The views of a scene show one set of named points, each view turned or mirrored, and shifted as a whole, with a little noise and some points left out.
(in the rows, 128 means zero)

Scene 1
View 1
Q497: [179 125  99 160  88 167 109 145 136 127 137 134 111 137  92 107  96 110
 113 132 110 131 144 148 108  99 129]
Q118: [126 161 100 179  75 184  72 127  95  65 177 126  95 112  99  70 125 158
 101 168 134 157 152 149 145 137 138]
Q505: [189 126  91 170  93 163 106 143 135 118 119 131 107 132  95 118  98 112
 117 133 100 121 136 139 111 108 135]
Q841: [159 136  82 156 113 100  94 143  81 119  94 168  82 116  96 116 103  98
 132 141 150 145  88 145 159 160 138]
Q454: [136 150  84 169  87 153  87 129  93  95 148 137  95 111  79  93 128 150
 112 137 126 161 123 149 144 131 143]
Q926: [196 132  92 151  94 155  98 154 134 116 134 145 107 151 127 103  83  91
 107 156 120 103 146 136 115 134 128]
Q829: [157 121 107 159  91 180 117 137 138 127 144 148 133 132  91  83 100 113
 123 128 144 167 145 175 112  91 127]
Q17: [209 112  99 145 131 107 112 169 116 137  53 179  94 139 128 125  63  47
 128 154 154 100  98 136 125 153 125]
Q992: [182 109 106 144 122 113 124 155 114 140  66 180 108 127 113 109  67  60
 132 140 179 139 101 164 125 139 127]
Q596: [186 103 106 149  97 157 130 148 155 160 117 155 134 147  91 106  89  84
 129 116 137 144 130 173  99  85 122]
Q209: [168 119  77 183  97 152 118 134 119 146 123 120 104 115  51 145 130 140
 130  96  61 152 109 140 116  82 147]
Q145: [139 156  93 177  65 184  73 126 107  89 184 115 101 126  83  84 126 163
 105 150  95 148 152 143 133 112 142]
Q968: [182 132  82 147  73 171 102 144 140 138 181 131 123 158  94  99 106 122
 106 132  97 124 156 157 106 101 130]
Q85: [142 131 116 158  50 229 106 131 162 116 217 120 155 149  95  42 109 139
 104 141 147 171 192 192  98  70 115]
View 2
Q829: [ 52  53 173 106 104 146 153 207 123  51 104 159 117 123 129 112  82 130
  96 139  72 113 107 147 102 146 147]
Q17: [ 91 158  98 103  41  85 191 118 185  74 159 106 141  76 146 118  66 179
 124 200  80 125 185  85 116 180 118]
Q454: [ 39  73 158 141 128 117 129 171 152  72 127 122 143 125 147 121 127 101
  78 116  96  98 126  85  96 141 138]
Q596: [ 75 108 154  85  65 126 196 164 152  68 107 153 120 127 122  97  78 153
 110 153  70 132 143 142 111 161 126]
Q209: [ 73  95 113  88 118  81 170 149 142 101 104 173 140 170 127  90 122 100
 107 109  75 104 135 106  74 147 114]
Q118: [ 28  43 163 156 127 153  99 186 146  73 138 104 128 123 150 125 120  85
  64 121 100  85  89  89 108 140 146]
Q497: [ 67  84 135 101  80 129 163 159 150  84 122 132 120 134 130  99  87 124
  98 142  82 111 115 119 106 156 127]
Q992: [ 73 133 151 120  65 104 189 155 177  40 139 130 144  69 145 127  82 181
 118 179  79 129 188  95 117 166 134]
Q841: [ 60 128 142 143 105  77 168 156 176  54 140 129 166  77 153 132 117 152
 111 157  91 114 192  59  99 151 139]
Q85: [ 39  26 199 105  85 207 142 216 124  66  99 139  86 152 118 101  73 103
  69 126  78 113  56 180 127 147 144]
Q505: [ 74  92 115  98  83 119 155 151 154  94 128 128 125 136 133 104  89 119
  96 149  79 108 121 108 101 156 122]
Q968: [ 56  81 150 106  69 160 162 149 165 102 118 127 106 155 125  93  98 105
  82 122  83 112  96 138 123 154 124]
Q145: [ 35  48 150 136 118 148 116 172 146  97 121 120 120 154 138 106 127  76
  70 105  92  92  84 104 103 136 135]
Q926: [ 62  96 125 114  54 144 153 139 173  91 147  95 114 110 136 105  80 133
  89 166  85 109 119 104 131 164 124]
View 3
Q829: [ 67 146  92 138 111 138 118 150 186  95 182  96 161 105 151 115 174 141
 127 173 126 140  87  82 126 109 104]
Q145: [111 150  92 142 149 148 116 122 140 126 178 129 193  94 153 170 146 181
 144 171 157 137  83 102 137 132  41]
Q454: [ 80 152 113 166 141 122 112 131 141 131 184 150 159 109 155 149 156 148
 151 180 158 141  90 103 150 120  57]
Q926: [ 97 182 112 149 110 157 147 155 179 105 155 117 149 101  96 106 160 172
 171 173 104  93 104  70 165 109  88]
Q497: [ 89 162  87 156 127 150 123 158 175 104 162 119 158 106 117 117 157 152
 132 157 126 104  96  93 129 112  95]
Q505: [ 94 172  91 166 138 142 127 165 169 105 161 133 155 113 111 118 155 162
 136 155 127  91 103  96 135 110  93]
Q85: [ 95 131  66  92 105 178 116 121 187  77 188  38 210  77 171 142 173 178
 113 177 138 165  63  76 101 127  84]
Q596: [ 52 159  90 160 103 139 125 183 204  83 168  99 127 111 128  75 177 117
 107 156 110 104 102  79 118 101 135]
Q968: [118 157  93 148 122 173 131 128 177  99 149  95 169  88 126 124 151 168
 131 144 128 106  83  89 126 128  76]
Q118: [ 84 154 106 134 136 135 120 123 133 131 193 130 188  95 158 174 161 190
 177 205 158 164  88  88 160 123  42]
Q841: [ 45 171 147 198 116  90 126 158 164 131 174 181  90 125 133  92 165 111
 167 184 129 113 114  89 177 100  94]
Q209: [ 91 151  74 201 161 128 103 163 149 117 154 156 156 120 133 131 142 123
  94 121 153  95  92 129 111 119  86]
Q17: [ 60 198 149 188  99 122 152 179 192 108 153 154  83 120  82  58 167 131
 180 178  91  72 124  66 185  94 123]
Q992: [ 45 176 142 177  88 110 135 168 194 108 166 143  86 119 120  59 176 105
 160 184 105 103 113  65 167  99 126]
View 4
Q118: [109 107 190 126  96  82 144  96 143 104 159 161 131 113 131 124 213 134
  94  98 127 112 159 105 122 137 150]
Q17: [162 131 177  62  85 159 143 127 117 157 108 171 136 162  51 128  76 184
 137 187 145 141 134  54 223 133 124]
Q85: [134  99 179 125 138  85 121 165 203  89 136 121  94 101 176  87 143 172
  96  92 142 111 189 163  82  98 132]
Q209: [129 141 158  95 126 128 159 155 121 148 115 191 145 121 116 127 156 108
 107 128  96 163 104 154 129 126  42]
Q841: [134 120 173  87  90 151 176 121 105 170 100 187 165 126  72 155 133 157
 106 176 121 145 128  42 174 162 122]
Q992: [144 105 169  73 111 164 168 139 141 154  98 180 133 126  77 132  97 180
 116 170 136 142 141  66 174 145 116]
Q145: [119 129 182 122 104  77 135 118 133 114 154 157 132 118 144 121 207 123
  99  99 121 127 146 141 115 125 120]
Q505: [136 129 170  87 109 125 139 137 135 125 135 169 125 139 102 113 136 136
 123 129 130 142 131 136 162 113  90]
Q596: [158 121 164  80 125 143 142 174 156 145  97 154 118 122 116 109  86 174
 116 147 131 144 145 127 145 115  90]
Q926: [151 138 179  86  90 118 115 129 135 120 142 150 122 157  95 104 122 166
 135 140 145 128 147 108 186 114 123]
Q497: [142 125 169  88 112 116 132 143 142 122 130 163 124 134 113 110 134 144
 121 127 127 137 140 138 149 110  95]
Q454: [115 122 174 118 102  99 155 116 122 133 133 171 148 115 123 136 190 128
  92 116 115 133 139  99 129 147 124]
View 5
Q841: [ 99 171 124 150 121 129 175 105  96 185 189 128 103 142  85 111 114  45
 104 152 209 155 166 140  94 105 157]
Q17: [101 143 116 118 144 102 215 104 111 220 182 103 104 181  97 118 108  37
 110 159 175 146 202 176  91  82 199]
Q505: [131 133 145 106 138 125 199 114 164 163 140 113  86 116 138 139 115  77
 137 168 143 158 150 161  82 111 132]
Q829: [144 172 155 111  97 126 183 132 150 139 150  91  89 129 167 121 101  83
 158 211 169 146 138 138  99 129 131]
Q968: [144 136 128  79 112 133 209 122 160 141 118 105 110 113 181 136 111  97
 162 172 130 154 128 138  68 114 126]
Q209: [139 142 151 116 122 131 171 105 176 134 116 143  67  95  92 122 122  89
 146 157 162 204 134 142  83  98  87]
Q992: [114 170 127 122 120 103 190 107 109 193 183  93  96 174 103 106 106  46
 122 181 201 145 192 152 105  92 183]
Q85: [168 169 164  87  84 136 188 149 173 113 124  68 100 104 246 138  95 112
 189 230 131 121 106 126  90 162 112]
Q596: [148 159 143  89 111  98 194 112 158 158 134  90  77 152 133 109 104  80
 165 201 172 166 169 154  97  92 150]
Q145: [128 141 145 123 113 163 181 133 153 132 142 128 112  68 182 147 118  93
 146 156 142 141  96 124  62 156  90]
Q118: [114 154 147 144 116 175 175 140 130 142 172 121 125  73 193 152 115  80
 126 166 152 114  97 126  74 172 108]
Q454: [115 159 141 143 113 156 171 124 130 143 162 132 113  88 148 135 119  78
 128 158 168 146 114 122  76 143 106]
Q926: [119 128 127  94 139 125 222 122 141 184 152 101 110 132 161 139 110  70
 129 165 135 130 155 167  74 111 162]
View 6
Q85: [ 87 114 133  90 156 110 152 184 134 187  58 120  81 124  68  29 147  77
 194 143 114 102  99 111  90 198  91]
Q497: [123 126 168 122 170  96 142 153 107 156  74 125 105 100 125  85 135 123
 119 115 105  79 119 132 113 136 114]
Q968: [113 109 168 116 188 105 147 174  89 166  77 144 110 109 119  85 129 116
 136 110 112  96 109 132 112 169 123]
Q841: [169 133 166 178  89  52 120 117 113 148 125  95 135  73 131 112 146 164
  56  98  98  65 136 125 142 111 136]
Q118: [107 127 153 164 141  73 128 129 130 174  95  66 147  96  75  91 139 131
 156  89 117 120 102 120  88 206  82]
Q926: [133 128 187 149 153  68 146 165  48 149  92 116 110  69 132  88 119 156
  95  87 107  63 108 136 117 128 133]
Q992: [164 135 160 146  81  54 141 149  82 146 118 111  92  73 133  74 149 147
  56 126  98  35 130 121 144  91 154]
Q596: [135 128 157 101 143  97 145 167 103 158  80 149  81 106 138  66 141 110
  98 141 103  54 129 128 135 110 138]
Q829: [125 125 144 114 128  92 138 154 131 169  80 119  94 105 107  63 148 101
 124 133 102  75 125 118 118 139 111]
Q505: [127 135 178 134 177  90 142 143 101 151  69 119 113  96 137  97 128 134
 110 101 105  78 122 135 109 124 113]
Q17: [162 142 188 160 105  50 144 154  41 138 111 111  98  55 144  84 130 173
  47 101  97  26 120 131 134  86 156]
Q209: [135 131 165 128 196 119 123 113 161 154  72 146 134 127 162 133 132 116
  96 111 103  98 151 141 130 127 113]
Q454: [120 122 151 150 158  92 122 128 147 163  90 105 141 109 107 106 141 123
 133 104 117 119 129 129 112 183 102]
Q145: [102 117 160 146 180  99 127 136 135 171  81 102 147 115  94 102 130 121
 157  87 119 130 112 131  98 200  88]

In a view up to two points have been moved. Name them for each view, in the order of its rows, or write -.
view 1 => Q841
view 2 => Q829, Q17
view 3 => Q596
view 4 => Q992
view 5 => -
view 6 => Q926, Q454
